Each row is a point on a tangle of strands that fork, close into loops and nearly touch. The rows are in no order.
Two points are linked if the straight distance between their rows is under 127. Some points are linked to none.
q_979: [  5  -1  -3  36 -22 -22 -18   1 -21  25   0   9   3   2  -4  14 -12 -29
  -7  -8  24  38  -5 -24 -22  18  15 -33 -12  43 -32  -9  -3  23  17  26
  -2  44  12  23 -21  32 -29  -3  24 -11   4]
q_287: [ 11  -1  34 -45 -12 -53  26 -11 -13  16  11 -14 -17 -35  53   4 -18 -17
  -1  -6  46  11  16 -21 -24  -1  31  -7 -14 -14   7   0 -26  18  -9  -4
   8  38  19  45  16   8 -18 -16  32 -27 -14]
q_645: [ -1  16 -28  36  15  20 -10  33  -6  19 -10  56  -9 -25 -20   3  -7  -5
  13 -47  34   1  16  50   7 -60 -24 -17  -9  17 -19 -28  -7  -6  27 -34
 -14 -24 -24   8  10  17  21  43 -18 -11  -2]
q_87: [-15  48  23   1   3  -5  36  16 -15  -6 -35  19  21 -34  -1 -21  15 -48
  -4  -9   3 -12   0 -28 -16 -67  -9 -29  -8  -7  -8  -5  12   3  18 -50
 -19 -18  -5 -34 -35  11  -3  17 -14 -43  28]
q_903: [-14   6   9 -34  15  22   2   8  22   5 -19   6 -18   6   8 -15 -14  33
 -11 -21 -29 -31 -11   5  17   9 -12  -5 -15 -34  29  -2  -2 -10  17 -22
  31 -36   2  39  15 -30  11  12 -58  27  -2]
q_508: [-17  21  31   3  13   5  17 -37   1  31   3  32  13 -23 -35  -1  29  30
 -14  19  24   5   6   8  35 -13 -31   6  16 -32  -6  35  39   4  -2  10
 -23 -25   0 -28 -21 -23  14  -2  19 -31 -35]
q_386: [  0 -12   8  -1  -3 -21 -11   4 -47 -22 -34 -31 -14  -6   2 -16 -41 -51
 -21 -55   0 -19   4  23 -25   0  51 -25 -31  23  12  -7  -3 -12  17 -20
  21   7  26  23   6  -5  -1  33 -24  25   2]
q_260: [ 14  26  40  -3 -14 -31  31 -11 -21  48  -2  59 -14 -51   0  -6 -18   7
  -5   5  62   2   8 -14  30 -44 -17 -10   4 -24 -30  11  -8  -2 -24  -6
   2   5   7  13 -19 -18  26   8  19 -14 -32]
q_739: [ 35 -19 -22  -7 -15 -13   1   4 -44  14  32 -37 -19 -35  32  13 -17 -13
  -4 -27  43   0  43  21 -32  18  21   4  -2  44   2 -35  -7   8  -9  35
  10  43  43 -21  15 -28  60  13   9  -7   7]
q_440: [  9  33  39 -52   0 -42  28 -11 -33 -12 -34 -18  -7 -27  38   3  -9 -26
   3  -2   8  -8  14  14 -31 -33  39   0 -11 -20   0  12  15   5  15 -40
  -7  -6  12 -10  10  12  -9  14  38 -39 -28]
q_426: [  1  -1 -27  32  12   8   7   1  -1   1 -18  37  15 -30 -29 -30  24   3
   3 -11  -2 -10   1   0 -18 -29   0 -13   0   2  14  40   7  -6   8 -28
 -18 -11 -25 -13 -20  23 -14 -12   1   1  18]
q_207: [-15  21   3  22  17  16  12 -33   4  -7 -24  15  45  -9 -23 -23  57  35
  12   7 -31 -29   8  21  -8 -36 -20  21  35 -21  12  25  56   1   9 -21
 -49 -49  -8 -73 -14 -10  16   3  21 -23 -24]
q_329: [ -4 -10 -13  23 -16 -12 -11  -4  -9 -10  -2 -12  -1  12   2  -1 -15 -31
   6  -2   9  18  -8 -16 -34  16  26 -13 -13  30  -1   6  -6  15  -5  12
   4  28  -3  20  -5  27 -36  -5  15   3  25]
q_363: [-29   8   4  34 -61 -46   1 -28 -15  14 -12   2  31  42   5 -13  -3 -13
 -22   7 -18  40 -50 -48  -3  -1 -14 -15  36  14 -17  28  25  38 -17  58
  -7  -5  10  14 -43   8 -27 -29  42   4  35]
q_397: [-34  11  17   6  -6  -4   7  30 -58  15 -47  12 -16  -3  -8 -25 -20 -49
 -34 -42 -48 -24 -15  22   5 -16   5 -46 -25  -3 -31 -11  22 -30  30 -13
  29 -31   3  13 -33 -27  23  51 -47  27   9]
q_827: [-22  35  26  32 -22 -26  37  18 -31   3 -42  25  18  -5  -1 -41   5 -64
 -11 -12 -20  -4 -11 -44 -19 -57   3 -47  -7  -4 -21  11  19 -13   8 -46
   8 -11  -9 -10 -45  -2 -21  12 -24 -11  39]
q_252: [  8   3  28  -6  13  19  26 -24  24  -7   3  50  12   9 -47 -24  39  51
  -4  46  -5 -15 -12   0  27 -25 -18  27  48 -48  39  45  26 -13 -14 -28
 -42 -24 -30 -11  -9  -8 -31 -40  17   4 -37]
q_277: [ 16   5 -18   8  28  51 -30  -7  40  -2  13  19   3   2 -23  16  30  71
  20  11  24  21  20  68  22  19 -24  20  12  -6  38 -29  -8  -4  15 -16
 -29 -32 -24 -18  25  27  -4   6  17 -26 -35]
q_652: [ 10  30 -13   3  33  22  14 -17   5 -28 -39   6  33 -17 -26 -33  49  31
  14 -11 -37 -44  22  41 -22 -42 -14  22  14 -25  24   6  26  -7  11 -60
 -38 -47 -20 -50  13   8  12  23   2 -11 -21]
q_841: [ -1 -17 -18  24  22  17 -19 -18  25 -17   0 -16  25  16   4   7  10  24
  30  -7  -8 -22   3  17  -7  11  12  24  11   0   6 -17  31  -4  -3 -29
 -19 -27  21 -34  31 -33  21  16  -3 -24   1]
q_360: [ -6 -43 -52  47  -7   6 -38  28  10  -7  28 -42  18  48 -17  12 -20 -27
  -8  15 -55  24 -23 -18   2  43   1   1   9  56 -39 -18   8   5 -25  66
  15  27   4 -31  -8   6   5  -2 -16  46  52]
q_236: [  5  25   6 -45 -28 -28  33 -24   5  15  18   3   2  -5  33   6   7  31
  17  24  29  -8   6  -5  -7 -13 -15   8  25 -33  55   5 -27  21 -22  15
  -1  -5  16  22  15 -12   1 -32  33 -21 -14]
q_972: [ 16 -23 -43  41 -15  -4 -31  20  -1  16  35 -43  10  14 -11  20   1 -21
 -11  -1 -17  36   3 -11 -20  45   5  -9  -9  55 -46 -19   5   3  -1  81
   8  54  15 -24 -11   8   8  -4  15  23  26]
q_667: [-16 -17 -27  29   9  19 -10   3  22  -7  -8  19   4  12 -17  -7   1  -1
   8  -2  -7   2 -20 -12  -5   2  11 -12  -9  14   2  33   0  -2 -13  -8
   0   3 -21  11 -11  25 -35 -13 -11   6  26]
q_451: [ 33   5  39 -50  -6 -23  -3 -23 -29 -16  27 -40 -27  -7  37  24   7  30
  -5  19  37  24  41  29  -5  48  19  17  10   3  27   8   0   7   2  20
  -5  21  16   0  18   4   7 -23  64 -19 -50]
q_247: [-38  26  13   4 -15 -19   4  17 -30 -13 -53 -17  27  26  13  10  -7 -61
   6  -8 -27  -3 -25   4  -1 -30 -17 -21 -12   5 -24 -31  32   2  29 -19
  -5 -44   8 -13 -29 -17  16  48  -9 -31  15]
q_872: [  2   6  11   9  12   6 -11 -21   8  11  11  -7  -3   1  -4  34  19  18
   8   7  15  18  18  20   1  20   4  10  -2  -4 -18  22  14  19  11  18
 -20   3   4   7   4  22 -16 -13  52 -22 -40]
q_830: [ 14   0  10 -21   4   6 -10 -22  12   1  17 -24 -15  12  15  32  26  25
   1  14   8  27  25   9  -5  48  10  23   4   2  -3  28  -2   6   9  40
 -11  29  11  -2  11  15 -18 -43  71  -8 -40]
q_769: [-21  -7   2  13 -14  -3  -8 -23  -1 -65 -34 -22  43  17   5 -11  19   5
  19  13 -35 -15 -32  -3  -2   4 -11   1  47  20  61  11  33   1  -3 -39
 -21 -49 -16 -50 -22  -6 -14   0  -3  -8  18]
q_898: [-47  -5  -1  38 -12  -8   6  20 -43  10 -51 -13  11   4  -3 -20  -8 -54
 -34 -40 -51 -23 -19  -1 -18  -2   5 -48  -5   8 -24   1  37 -29  23  -4
  25 -27  13 -10 -34 -37  20  34 -29  34  23]
q_448: [ 51 -15  -8 -58  43  24 -20  22  51 -28  58 -14 -38   2  16  11 -32   8
   5   8  28   0  15  -6  12  32  23  20 -24  -3   2 -48 -67  -2 -17   2
  27  63   3  20  49  25 -13 -26 -28  18  -1]
q_501: [  6 -38   9  -7 -11 -16 -27  19 -45  -5  -3 -43 -24  10   6   0 -49 -44
 -39 -40 -11  -7   1  -5 -27  23  37  -9 -24  36   0 -38 -14 -14   4  23
  29  32  28  47  14 -23  18  23 -46  43  25]
q_142: [-12   3  26 -35 -37 -60  26 -14 -19  29   0 -14  -7 -33  41 -30  -2 -25
  -8  -3  18  -2  -6 -51 -39  -8   4 -15   3 -21  12  25 -16   8 -25  19
  13  28  13  42   4 -13 -10 -26  17  -5  12]
q_637: [ 35 -28 -51   0  12   3 -13  54  -4   7  49 -37 -15  14 -18  -1 -35 -42
 -21   4 -17   2  16 -33 -15  10  22   3 -14  21 -51 -32 -40  -3 -27  63
  26  60  17 -15   5  -6   9   6 -40  48  40]
q_643: [ 18  -5 -59  -5  44  45 -15  31  40 -14  43  -1 -14 -51 -27  -3   7  20
   5 -10   8  -1  30  15  -6  14   5   8   3  30  37  -8 -40  -9 -21   3
  -1  26 -16 -31  16  25   4 -25 -29  26  14]
q_900: [ -8 -25 -49  35  26  47 -14  35  29  22  34  45 -18  -8 -28 -12   4  10
  -8  -2 -20  20   4  -6   6  10  -6  -8 -19   9 -25  31 -17 -11  -7  16
  11  19 -27  -1  -9  24 -22 -24 -24  32  35]
q_666: [-10 -27  30   2  17   2  -5  27 -30  29 -15   9 -38 -29  -8   5 -33 -19
 -38 -33  10   2   8   0  21  16   4 -37 -38   4 -41 -17  -6 -29  23  -3
  43  18   9  47 -14  -5  24  40 -29  33 -31]
q_43: [-32 -16 -14  41 -24 -24   5  13 -27  -3 -23 -11  -1  -5  -9 -32  -2 -34
 -31 -22 -44   1 -21 -27 -25  25  13 -44   6  11  -4  25  28 -17  -1  -2
  27  -4   8   5 -27 -19 -15   3 -19  46  49]
q_687: [ 26 -38 -19   9 -27 -36  -2   1 -26  -9  19 -38   4  27  27   1 -35 -40
   0 -12  12  14  -3 -24 -47  19  49 -10 -16  38   4 -24 -21  24 -18  18
  17  60  26  26  15  11 -32  -3   1   3  35]
q_826: [-29  13  24  18 -17 -28  26   1 -25   5 -42  11   6  -5  -4 -38   5 -44
 -24   2 -28  -3 -37 -43 -12  -9   4 -42   3 -19 -23  37  27 -17  -2 -29
  21 -10  -6  16 -42   2 -28   5 -13  12  29]
q_410: [ 61  11  14 -34   5  -1   0 -26 -13  -8  48  -3 -22 -38   9  18   9  44
  -5  24  66  12  50  31  15  24  20  40  24  11  31   8  -6   8 -15   9
 -20  24   5 -38  18  17  16 -31  52 -10 -40]
q_115: [ 11 -51 -24  -1  -3  -8 -16  21 -13 -15  33 -43  -9  33   8   3 -37 -27
  -8 -15 -22   1  -5 -28 -25  30  28   3 -15  34 -11 -36 -24   1 -18  35
  30  48  23  23  12  -7   2   7 -28  37  38]
q_443: [ 21 -25 -27 -19  -2  16 -26  -2  18 -25  44 -47   0  31  19  30  -4  10
  20  16 -11   8  11  10  -5  45  16  29  -4  26  14 -28 -20  14 -14  28
   9  23  14 -11  28   5   3 -17  12   3   7]
q_689: [  0  -1 -32  38  48  33 -25  19  -3  -4   3  60   2 -29 -44 -17  14  20
  17 -38  26  -5  21  61  -7 -54  -9  -6   4  14  15 -23 -13 -12  18 -53
 -31 -40 -47  -4  10  43   9  31 -23 -10   7]
q_757: [  3  50   8 -48  30  20  26  29  11   0 -54  37  -4 -19  -5 -17   6   9
  -3   0 -28 -10  -2  31  28 -47 -20 -19 -29 -42   5   5  -6  -5  22 -53
  -2 -51 -24   0  -3  31  -1  23 -29  -7 -21]
q_847: [  8  15  -8   6   5   0  -6 -19   2   2 -11  -1  19   5   3  15  37  17
  17   8  21   8  18  35  -8 -13  -2   6   8   4  12  15  19   7  22   3
 -37 -22   2 -26   6  21  -2  -6  51 -43 -27]
q_246: [  4  39  42   1  -9 -28  18 -26 -28  34 -13  35   0 -41 -10   5   5   5
  -6   7  57  -3  18   4  24 -36 -17   7   7 -23 -26  10  26   0   3   5
 -17  -9   6 -12 -16 -21  31  23  36 -38 -42]
q_566: [ 24   0 -11   6  -6  -6  -8 -10 -30  10  14 -20  -8 -53   9  23  11 -12
 -10 -21  55  26  43   9 -21  30  14  -9  -2  52   5 -14   3  19  12  25
 -13  36  27 -29  -8  15  30 -13  36 -20 -10]
q_945: [-34  -3  16  -4 -45 -36  10  24 -35   0 -34 -10  -3  36  37 -14 -45 -68
  -6 -35 -41 -14 -32 -29 -19 -47  -4 -34  -3   0  -6 -43   5   4   9 -17
  30 -26  15  52 -11 -30  -1  28 -48  15  40]
q_648: [ 10 -13 -61  10  17  10  -1  12  36 -19  50 -11   1 -18  -9  -3  15   6
  19  11   9  -6  19 -20 -29  11  26  13   4  21  28  18 -18   6 -21   8
 -18  34   4 -38  20  16 -15 -47   4   4  33]
q_515: [-17 -40 -47  51 -28  -9 -10  11   8 -21  19 -20  20  43  -6  -8 -25 -28
   2  13 -40   9 -39 -34   1  33   0   7  15  33 -27   2   8  -3 -30  36
  15  14   0 -16 -15  -8   4  -9 -22  48  68]
q_998: [-27 -32  25 -10   2  13 -26  17 -15 -11 -21 -35 -17  28   5  -7 -38 -25
 -27 -39 -21 -19 -28 -20   8  31  27  -3 -17  -5   5 -35  -5 -24  11   2
  29  -6  14  55  20 -43  27  26 -67  48  19]
q_91: [-15  16  21 -12 -26 -39  34  -9 -18  29 -11   2  -3 -31  22 -28   0 -26
  13  -5  16 -27   6 -27 -27 -23  -5 -13  10 -31  -6  11  -3 -18 -11  -2
  24   6   8  22 -13 -32  22   6  -3 -11  12]
q_272: [ -4  -5   2   8  28  43 -15 -11  37 -41 -19 -24  23  25   7  -6  -2  40
  30 -11 -21 -37  -9  29  10   1  10  29  18 -22  51 -28  12  -6  -2 -57
 -21 -44  12 -33  46 -32   7  16 -29 -12  -2]
q_500: [ 31  -6 -25  -9  16  46 -36  -3  39 -13  61 -27  -1  21   6  41  20  50
  28  43  10  24  39  38   8  58  -7  38  17  15  15 -29 -18   2  -9  29
 -19  20  -3 -37  29  11   0 -26  27 -19 -14]
q_226: [-32  22   9  12 -14  -5  -2   8   0  -6 -43  -4  28  37  -2  -1   8 -30
   8   2 -35   1 -29   0   8 -25 -14 -18  -7   5 -22   5  29  18  21 -13
  -6 -35  -8 -15 -26   9 -13  22  17 -21  14]
q_528: [ 30 -28 -43   6  -3   9 -19   3   1  -5  38 -56  -3  -1   9  25   1  -3
   3   2  -6  14  27  -6 -24  47  29  16  -5  39 -26   0 -11   5  -9  58
   3  47  18 -33  18  10   7  -9  25  15   7]
q_531: [-43  35  35 -20 -30 -33  14  22 -35 -28 -54 -37  13  27  38 -13 -26 -81
 -10 -26 -42 -17 -34 -15 -18 -49  -2 -23 -13  -6 -11 -28  15  -8  16 -33
  19 -45  12   0 -17 -26  13  42 -39  -2  41]
q_592: [-27  23  14  17   7   6  14 -34  11  12  -9  17  26 -15 -20 -12  42  30
  -5  18 -24 -22  -3  -7   7 -24 -33   3  24 -30  -2  31  50  -5  11 -18
 -17 -37  -1 -37 -20 -19  18   1   7 -25 -27]
q_166: [ 24 -15  17 -66   3 -27  15   0  10 -24  37 -21 -20  -6  20   0  -8  12
  -7  39  17   1   1 -28 -10  48  16  28   7 -21  50   9 -37  -1 -28   6
  19  33  -9  36  27   5 -23 -34  -4  13   2]
q_702: [-39 -10  11  11 -16  11 -14 -20 -11  16  -6  29  13  44 -38  15   5  24
  -9  38 -25  26 -33  40  51  21 -43   1  12  -9 -17  27  40   7  12  26
  15 -38 -21   0 -33  -9  -1  14   1  -4 -19]
q_955: [ 11   7  21  22  20  33   3 -40  11 -12  11  45  30  14 -66 -25  40  72
   4  48   1  -2   4  31  20 -18 -23  48  43 -43  27  29  36 -15  -8 -23
 -57 -36 -36 -38   2   2 -17 -17  17 -12 -45]
q_550: [ 10 -19 -34  55  -6   4 -21 -20 -12 -18   7 -24  22  32   4   9  -8 -12
  43 -11  17   1   6  20 -20  -4  32  22   7  23 -15 -15  23  -1  -4  -3
 -22   4  13 -33  22 -14  22  14  16 -32  17]
q_888: [ -7  20  29 -22   5 -40   6   1 -45 -16 -55 -29  -7 -10  13 -10 -12 -45
 -10 -16  -6  -8  -6   5 -30   5  37 -23 -22   1  -1   7  19  -3  20 -22
   5  -4   1   8 -10  12 -18  26   9  -5  -5]
q_214: [-32 -35 -26  41   7  41 -45   8  17  -5   3 -11  10  54 -26  12 -20  10
  16 -10 -34  -6 -20  35  28  27  -7  14   5  26  -7 -15  13   1   8  13
   8 -25  -6  -5  11 -22  11  29 -27  14  15]
q_589: [  3  36  34 -17  19  -9  33   2  -9 -22 -44  23  30 -12 -14 -36  18 -36
   5  12 -24 -32  -1  -9  -6 -79  -1   0 -12 -27 -21  11  17 -27  10 -73
 -22 -25 -14 -54 -18   5  -6  27  -5 -29   2]
q_204: [-21  46  30 -20 -11 -15  20   0   3  -2 -34   8  27  23  -8   4  14 -30
  -5  31 -14  12 -31  -9   3 -45  -3  -2  -4 -29 -19  30  26  19  19  -6
 -23 -33  -6 -14 -32  17 -25   3  38 -38  -9]
q_627: [ 24 -14 -44  27  40  31 -15   4   8  -5  16  13 -11 -54 -44  -9  26  31
  -7  -9  23  -2  36  33  -9   9   7  17  10  32  14   8  -1 -21  -9   5
 -24  11 -16 -43   0  29  21  -1  -2  13  -2]
q_312: [  8  27   4  -7  24  31  17 -20  25 -50 -35  -1  29  14  -4 -25  24  45
  31   9 -35 -40   5  29  -8 -33  -9  26  18 -34  44 -15  14 -10   3 -77
 -32 -46  -9 -34  31 -11  -8  10  -8 -22  -7]
q_332: [  4  -3  -2 -24  17  46 -14   8  49   2   3   2 -17  23  -8   2 -13  63
   8  -5 -22 -20 -10  22  37  32  -3  19   2 -45  26 -26 -22 -14  -2  -7
  24 -23   0  30  49 -32  13   9 -46  21   0]
q_558: [ 13  21  11 -22   9  31 -10  -4  15  -5 -11  26 -14  13 -19  12  20  53
   0  26  12  16   2  47  48  23 -28  10   1 -17  28   2  -7  -6  25  -8
  -7 -36 -24   6  -4  22  -9  14  18 -12 -44]
q_784: [ -7  -6   3  17 -29 -16  20  17 -22  12 -23  15   0  37  21  -4 -51 -44
  13 -29  -2 -13 -27 -23 -15 -40   7 -30 -30   7 -16 -23 -20  14   9 -20
  14   6   5  57  10  -7 -25  21 -35  -6  24]
q_75: [-28  -6  37  -9   5   3   1 -25   8  -4 -24  14   7  43 -25  -5   1  29
 -10  52 -24   4 -37   2  58  27 -16  13   0 -42   2  33  38 -16   9 -21
   6 -39 -18  10 -22 -11 -18   0  -5  -2 -40]
q_145: [ -1  -6   0 -30   2  19   6  -6  53  12  26   6 -19  13  11   9  -2  50
  16  25 -13  -7 -13 -15  30  40 -15  28  -3 -39   2   2 -13  -8 -17  13
  33   1  14  24  34 -23   2  -2  -7  13  -2]
q_345: [ 11  -5 -11 -10  -3  11 -15   7  40  28  62  -4 -14   0  12  37  16  20
  -1   5   8  24  17 -23  18  37 -33  -2  -6  11 -35  -1 -38   9  -3  68
  17  47   4  19   2  14  -4 -40  18   9  -4]
q_526: [ 21   0  41 -14  30  -2  25  -4   4  -9 -11  37 -32 -57  -3 -17 -11  16
 -14  -7  39 -22   8 -10  29  -1   5   1 -19 -15   0  14 -11 -26  -6 -55
  18   9   0  19  12   2  18  22 -20  21 -33]
q_920: [ 21 -43  15 -32   5  10 -31  12   8  24  26 -40 -29  15  13  20 -40   5
  -7  -8  -4   9  10 -11  22  43  -9  10 -28   6 -45 -49 -37 -21 -12  42
  48  53  13  49  20 -21  39  28 -29  29 -13]
q_869: [ 13  14  19  -6 -40 -25   6 -16 -23  55  28   2 -10 -22  23  14 -11  -5
  -7   1  53  34  17 -31  -3 -16 -14  -2   2  12 -35  -5 -27  21 -14  73
  -1  48  23  36 -23   3   4 -19  41 -17 -19]
q_496: [-26 -20  20 -24  10   6  -8   5   3  -4 -21  -5 -25   8   4 -21 -21  -5
 -24 -15 -25 -23 -34 -23  20  29   2 -11 -13 -18  16  -4  -3 -28  -1 -23
  42 -25  -6  46   7 -31  19  18 -76  35  16]
q_120: [-24   1 -24  41 -36 -14  -8 -27 -17 -40 -19 -10  42  18  -5   0   6 -11
  20   2 -21  -3 -29  -5  -9   6 -18   3  38  41  35   7  38  10 -11  -3
 -11 -34  -9 -35 -30   0   7   0   3   3  39]
q_569: [ 26  40  33 -32  40   7  32 -11  -9 -41 -44  22  25 -47 -22 -45  40  -1
   0   5 -26 -48   9  22 -17 -75 -18  10  -5 -33   9   9  29 -23   8 -82
 -40 -32 -29 -52 -13  27   0  21  -1 -19 -20]
q_493: [-30 -18 -36  79 -34 -25 -15 -11   5 -26   0 -21  35  22  -1  -2  -6 -17
  16  -7 -23   4 -29 -28  -3  12  -8   3  36  41   3   3  23  13  -9  17
  -8 -11  -1 -38 -19 -10  12 -17  -2  12  55]
q_973: [ 13 -37  22   5   9  15 -28  30 -12  17  -1  -9 -38  -1 -17  22 -38  -1
 -25 -29  10  13   9  10  32  29   4  -1 -42  28 -42 -26 -27 -24  22  27
  42  36   7  42   0  -7  19  31 -30  35 -19]
q_870: [ 46 -28   1 -36   8  18 -13  16  29   5  41  -7 -40  35   8  19 -42  10
   3  10   6   8   5  -9  24  43  -6  26 -32  -3 -24 -39 -62 -11 -14  39
  31  54   1  49  32   6   7   3 -32  29 -12]
q_337: [  2  19  35  13 -39 -41  -1  -6 -33  37  -5  -9  -2 -10  20  31  -3 -32
 -15  -2  33  37   3 -28  -6   0  -3 -29  -8  25 -24  -6  -9  36  13  44
  -8  27  21  27 -25  12 -15  -7  45 -33  -9]
q_342: [ 15 -11 -18   2  21  17   7  -7  41 -20  28   5  -2 -21 -11   1  31  32
  12  33   8  -9   9 -24 -20  21  13  32  29  -3  31  37   3  -6 -25  -3
 -29  23  -4 -37  16   1 -16 -52  16   2  -1]
q_193: [ -9 -27  -9 -18   0  13   5  -6  56 -13  33  -2  -7  33   2   2  14  39
  17  50 -30  -5 -29 -20  23  44  -9  26  26 -32  24  15 -16 -10 -24   5
  11  -6 -13   6  22 -20 -15 -32 -11  30   6]
q_654: [  2  32  16 -57  28  22  14  11  15  -7 -42  19 -12 -14  13 -13   1  18
 -14 -18 -14 -34  -3  17  19 -11 -11  -8 -18 -41  33  -4  -7  -7  24 -48
  15 -45 -13  19  15  -3  10  21 -47  13 -24]
q_529: [-21  30  20  15 -47 -49  18 -39 -14  -7 -17  -8  34  33  23 -28   5 -32
  -5  13 -11  11 -43 -55 -20 -36   3  -1  41 -16  -4  54  16  37 -22  13
 -17 -12 -11   5 -28   2 -37 -45  39  -6  28]
q_348: [ 24   2  28  -5  14   8  28 -29  32 -11  22  23   4  -1 -17  -9  36  43
   4  43  37 -16   6 -32   2 -12   7  33  43 -41  51  36  10   6 -23 -18
 -44   3  -9 -18  10  -7 -27 -63  30 -13 -23]
q_165: [  2  -1 -31  35  29  14 -11   3  12  15  11  36  -4 -62 -36 -10  51  21
   0 -21  30  14  37  17  -7 -14 -13  -4   6  12   5  30  -4  -3   7  -8
 -33  -8 -20 -31  -6  29   7 -15  16   4  -8]
q_492: [-34   4   2  17 -54 -27  -1  -6 -16  41 -11   7   9  45   9  19   5  -6
  -8   8 -36  38 -45 -15  13  -2 -36 -27   5  14 -41  13  13  33   1  52
   8 -13  -5  32 -36   5 -22  -8  28   3  10]
q_498: [ 17   0 -43   7 -18  -1  12   5   7  21  39  24   1 -10 -16   2   1  24
  19   9  21  -2  11  10   0 -16 -15  15   2   1  -1   7 -26   0 -24  33
  15  11  -4   5  13 -14  20  -9   6   5   9]
q_510: [-36 -14 -13  20 -48   1 -11 -13 -17  31  16  15  14  48 -22  19   0  16
  -6  35 -31  34 -34   2  34  21 -39  -4  16  11 -39  22  18  20  -6  56
  12 -17 -22  11 -38 -11   2  -4   5  17  19]
q_845: [ 25  -1 -47  -2  21  33 -33  28  39   7  80   7 -14  -7 -10  42  14   7
  15   7  18  38  31   1  11  16 -26   5  -3  26 -32 -21 -59   5 -19  61
   4  51 -24 -17   8  43  -1 -38  10   0  -5]
q_474: [ 52  -6 -16   2   7  -4  -7 -18 -23   0  39  -2 -16 -41 -12  23   6   7
   7   8  79  20  42  20  -6   5  20  27   5  22  18 -15  -2  12 -10  19
 -18  32  12 -38  12  17  25 -15  34 -17 -20]
q_423: [ 12 -11 -45  24  32  50 -33   2  42   0  44 -13  13   5 -16  14  37  49
  39   9  17  17  33  59  -2  17  -7  32  28  12  32 -28  -5   7  -4  13
 -32  -7 -25 -33  36  12   8 -16  19 -17 -11]
q_625: [ -4  -8 -19  49 -26 -18  22  28 -29  36  -5  23  -6   8  15   1 -33 -42
   6 -45   9   0  -6  -9 -23 -51  11 -34 -32  21 -33 -21 -24   4   9  -1
  10  24  13  41 -12 -16  -3  16 -14  -3  16]
q_804: [ 17 -15 -65  18  12  33  -4  44  22  18  50   9 -13   7 -19   2 -20 -21
  -4  -1  -9  15   9 -18  -3   3   0  -9  -7  19 -27  -7 -46  -1 -35  43
  11  40 -12   3   6  15  -1 -16 -36  42  51]
q_750: [ -1  -4  14  -3 -19  -4  -9 -11  21  58  44  15  -7  -3  21  31   6  12
  -3   7  13  20   8 -34  18  10 -27   4  -7  -8 -43   9 -24  14  -8  69
  14  37  22  35  -9 -10  -3 -20  28 -13 -11]
q_71: [-13  32   8 -26  23  26   1  10  14 -11 -40  31   8  -2 -16   1  29  25
   1  18 -19  -3  -6  40  26 -23 -32  -6  -7 -29  31  26   5   3  22 -35
 -23 -51 -38  -6 -17  40 -34  -5   1  -2 -26]
q_433: [  9   7  21  -1  10  -3  19   1  -6  26 -13  58 -25 -46 -10  -9 -21  16
  -6   3  45  -5   7   5  40  -7 -18  -8 -18 -22 -34  13  -9 -18  -3 -26
  27 -11  -9  25   0   4  18  18 -10  22 -30]
q_805: [-20  31  21  -2 -25 -33  20 -27  -7  -4 -13   2  23  16  17  -2  10 -22
   3   9   9  -2 -18 -36 -19 -40  13 -11  21 -18   5  34  11  31  -2   8
 -30 -14  -1   4 -20   4 -36 -27  46 -31   6]
q_975: [-48   1  56 -17   5   9   6 -23  30 -27 -36   9  22  29 -14 -12  33  33
  -3  61 -50 -10 -47 -22  33  14 -26  16  28 -47  33  33  43  -3  10 -47
 -16 -42 -22 -15 -20 -13 -40 -20 -11  -2 -34]
q_61: [ -7   6   7  -6 -18 -16  14  -4  -7  21  -8 -19  -3 -22  36  17  -3  -8
  12 -26  22 -20  16  -1  -9 -15   8  -9  -2  -1   4 -21   7   9   4  -3
  10  -7  36   8  10 -33  38  24  -1 -31  -3]
q_436: [-20 -43 -17  -1  14  29  -4   3  65 -43  17  -6  -2  26  11 -12   0  23
  14  23 -40 -19 -42 -49  21  37  -2  23  14 -12  34  22 -14 -12 -32 -14
   9   2 -14   6  15  -5 -32 -37 -52  47  40]
q_274: [-24  -3  21  -4  14  10  -1  27 -29  23 -44  27 -27 -15 -14   1 -16 -28
 -37 -30 -13  -5 -17  12  36  -6  -4 -47 -41  -3 -26  -6  12 -26  37 -29
  25 -23   0  28 -29  -6  11  46 -41  22 -12]
q_158: [ 30 -14   1 -57   8  -3   1  -1  27 -23  23 -11 -30  -5  32  10 -13  11
   5   7  27  11  13  -1   1  31  22   2 -24  -8  33 -11 -52   2  -2 -13
  14  36  -3  41  31  29 -27 -37   1   8 -26]
q_782: [  8  59  43 -58  28 -22  41  10 -10   0 -41  -8  -4 -49  40   1   6 -22
  -7  -6  14  -8  19   8 -17 -48  11  -2 -25 -31 -10  -4   6   6  29 -40
 -20 -21  23 -21  -2   8  10  14  29 -45 -35]
q_328: [  8 -12 -30  46   5  11 -17  20 -11  10  -1  22 -11   0 -13  14 -31 -17
  11 -43  28  -2  18  21  -8 -29  12  -3 -21  26 -20 -18 -20  -2  12 -13
   6  15  -2  26  19   3  15  18 -14  -1  10]
q_890: [ 29 -15  31 -67  -3 -39  14  -7 -12  -5  33  -8 -35 -22  66   9 -37   6
  -1 -11  57  26  25   5  -6  19  21   6 -23   0  31 -33 -54  28  -1 -16
  25  51  22  58  37  13  -4 -11  13 -11 -35]
q_116: [ 13 -12 -22 -15 -18 -14   0   2 -23   6  11 -38 -16  -4  31  16 -20  -1
   4 -34  16 -23  21  17 -18   4  15   3   0  19  18 -45   2   3  -7  24
  21  16  41  13  30 -41  49  20 -12 -13  10]
q_748: [ -9  29   5 -16  14  11  -6  -6   8 -20 -43 -22  22  12   8  19  34  11
  13  14 -18  -6  16  44 -15  -9  10   4   4  -9  14   7  26  18  31 -27
 -47 -42  -3 -43   7  18 -15   9  48 -46 -32]

A tip is a point with one link. Name the tips that can be reached along the links from each point below, in the order of the rows.
q_328: q_689, q_975
q_496: q_769, q_955, q_845, q_436, q_782
q_272: q_166, q_550, q_526, q_748

A fork is a point with three links, a tip a point with one. Leave the first point through the second and follow the links. Name the first fork or tip that comes.
q_689 / q_645: q_975
q_474 / q_410: q_748
q_769 / q_120: q_903
q_448 / q_870: q_652
q_975 / q_75: q_689
q_827 / q_826: q_158
q_165 / q_627: q_955
q_955 / q_252: q_667
q_845 / q_345: q_329
q_277 / q_423: q_769

Name the points in between on the shortest way along the links from the first point to the second, in order.
q_531 / q_510: q_247 > q_226 > q_204 > q_805 > q_529 > q_363 > q_492
q_252 / q_654: q_348 > q_342 > q_648 > q_643 > q_627 > q_165 > q_426 > q_667 > q_329 > q_687 > q_115 > q_501 > q_998 > q_496 > q_903
q_272 / q_287: q_312 > q_652 > q_569 > q_589 > q_87 > q_827 > q_826 > q_43 > q_898 > q_397 > q_274 > q_666 > q_973 > q_920 > q_870 > q_448 > q_158 > q_890
q_193 / q_769: q_145 > q_332 > q_903 > q_654 > q_757 > q_71 > q_558 > q_277 > q_423 > q_500 > q_443 > q_528 > q_972 > q_360 > q_515 > q_493 > q_120
q_973 / q_830: q_920 > q_870 > q_448 > q_158 > q_890 > q_287 > q_142 > q_91 > q_61 > q_116 > q_739 > q_566 > q_474 > q_410 > q_451
